Points on a hilly landscape, in no order, each with its height.
A ball rolls from a point to the lowest of its 2 nearest points, and stops where none of them is lower. Distance is the straight distance between rows; heights are no part of it.
J153: [  6  -3  -8 -25   0 -20   2  -9  15  -6  15   1 -19   6   7  15   7   2
   9   2  21  -8]  height 353
J322: [ 17   4   8   4 -10  -9  -6 -12  -8 -12   8   3 -14  16  13   9   8  13
  -7   4  -4 -20]  height 251
J792: [  9 -16  -6 -14 -11 -13   1  -7   3  -8 -27 -14  -1   0 -10   8 -38 -18
 -11 -16   2   4]  height 113
J421: [-11 -28 -10 -11 -20  -4   3  12 -11   8 -11   5 -14 -10  -7 -14 -22 -20
  15  14 -13 -11]  height 254
J221: [ 10   5   8   6 -15   1  14   2  -9  -7  14  15   2  30   5  -3  -6  28
  23  20  14   9]  height 270
J301: [-16   2 -14 -29  -4  -5   7   8  16   2   3   3 -20   2   5  10  -2  -1
  18  10  16   4]  height 304
J790: [ 20  11  14   7 -10  -1   9   1   0   0  22   8 -28   9  22   0   9  22
 -10  10   7 -25]  height 295
J211: [ -9   8  -4  -4  -4   7 -24  18 -22 -24  11  -8 -12 -17   8  -7   8   6
   8  -4  -4   0]  height 459
J764: [ -4   8 -18 -15  -9  -1 -15  11  -4 -16   1  -8  -2 -19  -3 -12   3   0
  15   0  -9  12]  height 495
J684: [ -1   8   2  16 -13  -2   9  -8 -10 -11   8   9  11  22  -3  -1  -1  22
   2  20  -8  -1]  height 338
J656: [  5 -19  -6   3 -19  -2   7   2 -10 -12 -23 -11  -5  17 -20   1 -36 -33
   4 -11  -4   3]  height 169
J377: [ -6  25 -18 -16  -7   3  -5  14  12   2 -12 -10   4 -25   4  -8  -4   0
   3  -2  -4  21]  height 527
J997: [ -9  20 -13  -3 -19   5  18  10  -4  -1   2   6  -6   6   1   7  -6   8
   9  29   8  -8]  height 275
J974: [  6  34 -11  -6 -15   4  17  10   0   2  -2   4   1   2   5  -6  -9  19
   4  20  -4  13]  height 220
J747: [ -5 -16  -5  -4 -27  -7   4   8 -18 -11 -18  -3 -15   7 -13   2 -31 -16
  -1   2 -15 -15]  height 216
J374: [ -6  21   0  14  -3  11 -12  18 -13 -13  24   0 -12 -15  16 -14  22  17
  -3   2  -8  -3]  height 418
J371: [-33 -16   3  15  -3 -15  -6   4   9 -14   8  -1   1   1 -15   4   8 -10
  -6  -1 -25 -22]  height 222
J192: [  1  26  10  25  10   1   4  -2   9  12   9   1   4 -25  14  -7  19  11
 -27   4  -7  -5]  height 349
J330: [-25 -18   3  -1  11  11   6  15  10  -3   5  -3   9  -7 -11  -6 -22  -3
  14  -4  16  27]  height 321
J768: [-21 -15   5  -4   8  -5   3   5  15  -1   8  -9  -2 -21   3   6 -13  -6
 -14  -2   9  -9]  height 165
J897: [ 20  -8  19   4  -7  -5   4  -6  -6   2  17  15  -5  23  12 -16  -3  23
  18  10  -1   4]  height 197
J797: [ 26  13 -26   3  -6  -9   2  -9  10   8   9   4  -1  -5 -11 -12  51   2
   4 -17   4   6]  height 718
J738: [-19  -4   2  -2   2  17   4  20  -6   4  10  11  -4   9   3  -2  -3   7
  27  17  15  12]  height 187
J118: [ -6   1 -13  15  11  24 -10 -13   4   6  12  -2  25  12   9  11  20   0
  10  -2  26  -2]  height 689
J926: [ 17  18 -10  -2 -15  -5   3  -8  -6   1 -13   2  11  -1  -4 -10  -8   9
   4  16 -18  11]  height 166
J125: [-14 -15  14  21  10   9 -12   6  -8 -13 -13  -8  21  10 -17  -3 -23  -5
  -4 -17 -19  17]  height 140
J636: [  3   5   4   4 -11 -11 -12  -7 -12 -20  -7   2  -4  27   3  22  -3   3
  -6   1 -20 -30]  height 206
J485: [  6  -3  13   3   1   5   0  -4 -17 -11 -15 -13   6  16  -9  16 -30  -5
  -3  -8  13   3]  height 236
J15: [-24  -9  16   2  15   0  11  11  11   5  19   6  10  -5   0 -13 -19  17
   6   5   5  26]  height 346
J991: [  0  -2   4  -5  11 -11   5  -9  23  23  -5  -6  11 -30  -3  -6   4 -19
 -20  -2  -7  -3]  height 110
J655: [ 18 -22   0  -1  11  -2   5  -5  -2   6  11  12  -4   4 -15  -5  38  -6
  -4 -19   0  -8]  height 43
J615: [  6   1 -16 -25 -11 -21   8  -5  10   8   5   0 -13 -18  -9  -4  17 -16
   3   8  -6 -17]  height 306
J126: [ 26 -18  13   1  14   8   2  -4   1  14  17  11 -10   7   1 -15  20   3
   9 -11   9  -1]  height 81
J696: [-15 -17   3  17  -6  13   3   4 -20   6   1  15  14  14 -14 -14  -6  -1
  19  23 -20   0]  height 271
J666: [ 25   5 -19  19   6   5   4 -21  12  22   0   6  19   3 -13  -7  50  -6
  -3 -17   5   1]  height 713
J135: [ -7  21   4 -16  11  16  -2  19   7   7 -15  -8  -6 -18  17  -1 -17   5
  -7  -6   1  22]  height 563
J144: [-24 -17   5   2  -8 -19  13   2  13 -11   0  -5  -1  -4  -8   4 -31   1
 -18  -7   4   3]  height 115
J294: [-13 -21  -3   1  13   2  -1  -4  21  -3  -6 -10  26 -10 -15  -3 -17  -8
   1 -11  11  28]  height 262
J928: [ 13 -11   2  -8  16 -14   6   3   1   8   1   7  -5 -22 -13  -3  36  -8
 -23 -26   1  -5]  height 69
J546: [  8  17  13   9  23  22 -10   9   3  16   4   3  -4 -13  27 -14   8  13
  -1  -9   4  19]  height 625
J855: [ 21   1 -14 -18  -4 -15  -1  -8   0  11  -5   2  -2 -16 -18 -11  32 -22
  -1  -9 -19  -8]  height 323
J574: [ 13  -8   7  -6  28 -18  10 -11  17  23  -1   4   3 -25  -8  -8  19 -11
 -16 -17   0   9]  height 89
J559: [ -9  -5  12  -8   0   8   9  17 -12   3   1   3  -7   2   2  -1 -29   4
  11   8   9   6]  height 46
J868: [  9  -1  -2 -19   7 -20  -7 -15  14 -10  -5  -9  -1  -1   6  20 -11   6
  -4  -8  21   6]  height 317
J271: [ -1  -9   6  -3   5  -8  14 -12   7  23   5   3   4 -12   0  -6  -1 -10
 -13  12 -13 -20]  height 135
J587: [  2  -6  16   6  22  15 -13   2  -6   4   8   0   9  -5  14  -5  -1   6
   1  -6   8   8]  height 645
J305: [-22  22   3  14   2   2   1  12   6 -10  20  -4  -2 -19  15   0  11  18
 -18   7   1  -6]  height 378
J756: [ 12  22  17  18   5   8   2   0 -20 -15  -7 -14   9  13  -8   7 -25   7
  -2  -6  14  22]  height 296
J365: [ -8  -9  -1 -11  -6 -11  23 -13  13  20   0   5  -2  -1   5  10 -24  -4
 -12  18   7 -23]  height 164
J687: [-28 -26  -6   8 -11  -8  -5   2  14 -15 -11  -7   4   0 -11  15  -5 -25
 -11  -7 -10 -22]  height 247
J895: [  4 -13 -17 -23 -17  -8  -5   0  -8   3  -6  -1 -15 -13  -7 -10   1 -23
  15  12 -18 -17]  height 283
J583: [ -7  22  16 -11  19  17  -2  12  12  11  -2  -3 -14  -4  34   5  -1  16
 -11  -6   8  16]  height 597
J94: [-24  18 -13 -12 -17   8   7  26  -8  -2  -2   7 -29  16   4  12   4   7
  22  22  18   5]  height 312
J426: [-28   6 -17 -17 -17   8  18  24   9   9 -15   1 -26   3  -4  10 -10  -9
  14  21  16   5]  height 235
J791: [-19 -15   6  20   2  16  -5   7  -8   1  -7   1  27   3 -17 -18 -10  -6
   6   4 -31  10]  height 211
J456: [ 22  20   7 -13   7  -6  10  -8  10  14 -17   4  -4   4  22  13 -25  15
  -9   5  13  12]  height 227
J813: [ -4 -12  12  14  23   8 -13  -5   0  -2 -15 -10  27  -7  -8  -1 -21  -1
  -6 -16   3  30]  height 208
J931: [ -4  -7  -1   6   6  16 -16  -7 -12 -10   1  -4  16   8   0   8   2  -2
   9  -2  11   1]  height 665
J490: [ 13  14   3 -15   7  -4  -3   0   7  -5  -5  -1  -3   7  14   9 -14  17
   6  -4  18  22]  height 273
J176: [ 13  19  14   6   4  -3  10  -4   3  13   8   4 -12 -10  24   1   1  13
 -27  11  -2 -19]  height 329
J801: [ 29 -17  26   2  -2   1  -2   1  -6   3  21  10 -22  19   9 -16  12  15
  20  -8  10  -9]  height 134
J122: [-7 -3  0 19  0 17  6 -8 -8  6  8 11 24 14 -4 -6  6  7 12 24 -5 -2]  height 322
J186: [ 17  10   9   8   5 -12 -19 -15  -7  -5 -20  -2  -6   1  12  14  -2   0
 -18  -9 -21 -12]  height 157
J576: [ 24   2 -16   1  -4 -19  -9 -13   6 -15  12   1 -12   8 -10  -2  45   5
   3 -22   3   1]  height 725
J698: [-28  -8   5   8   0  -6  -4   5   4 -10  11  -9  -4 -23  -3   0   7  -8
 -18   0 -10 -19]  height 198
J363: [  6   9 -25  21   5  15  -4 -19  11  15  16  -3  26   7   0  -3  45  -4
   6  -8  14  -3]  height 705
J599: [ 20  -7  -9 -11  -1  -7 -16   1 -18  -8   4   2 -15  -4 -12 -13  35 -15
   8 -15 -21  -8]  height 330
J569: [ 18   1   2 -15  -2  -9  14 -19   2  15 -10   4   3  11   9  12 -26   4
  -7  12   8 -10]  height 195
J723: [-10 -15   6   6  -5 -20   1  -5  12 -14 -20 -11   6   7 -11  11 -37  -9
 -26 -23  -5   5]  height 65
J143: [-27  -6   7   3  19  15   6  10  13   7  23   9   7   2   7  -4   6  10
  17   8  16  19]  height 284
J303: [ 16   4   0   5   0  -8 -14 -15  -5  -2 -17   2  11   8  -1  -1  -3   2
  -2   1 -23   5]  height 114
J524: [  9  -5  19   7  15  -1 -19 -14 -11  -8 -19  -6   8   5  10  19 -18   2
 -16 -15   2  -1]  height 191
J798: [ -9   5  -8 -15 -10  13  18  18   3   8 -12  -4  -8  -4  -2   3 -26 -10
   7  11   8   5]  height 158
J504: [ -3   2  -7   3  -5   3  -9  -4 -10  -2   2  -5  -2  -8  -3   3  26 -17
  -5   2 -14 -28]  height 290
J529: [ 18  10 -11   5  -2   0 -15  -1 -16  -2  -6   0  -5  -1 -10  -1  45 -18
 -10 -20 -24 -24]  height 311
J369: [  3  -5  -4   7   5  17  -6 -13 -11  -8  -4  -4  28  26 -14  12  -2  -3
  23  -2  26  17]  height 688
J444: [ -3   7  -8  12  -6  10 -20  -9 -13 -16 -10  -5  12  15  -2  18  14  -9
  -4  -1 -14 -26]  height 255

Where does a ball stop that starts at each point below?
J583 | J636
J855 | J723
J305 | J636
J456 | J655

Call two points neighbours if one is among the 2 nearest of the other. Go from one point of each pair to the other, from neighbour to neighbour, staying as low as possible. Name the highest point that can't be avoided.
J655 and J125 | J684
J303 and J723 | J576
J559 and J303 | J94
J636 and J723 | J599

For each start below, name every point that the ball comes to, in order.
J587 | J546 > J583 > J135 > J377 > J764 > J211 > J374 > J305 > J192 > J176 > J790 > J322 > J636
J868 | J490 > J456 > J569 > J365 > J271 > J991 > J574 > J928 > J655
J684 | J221 > J897 > J801 > J126 > J655
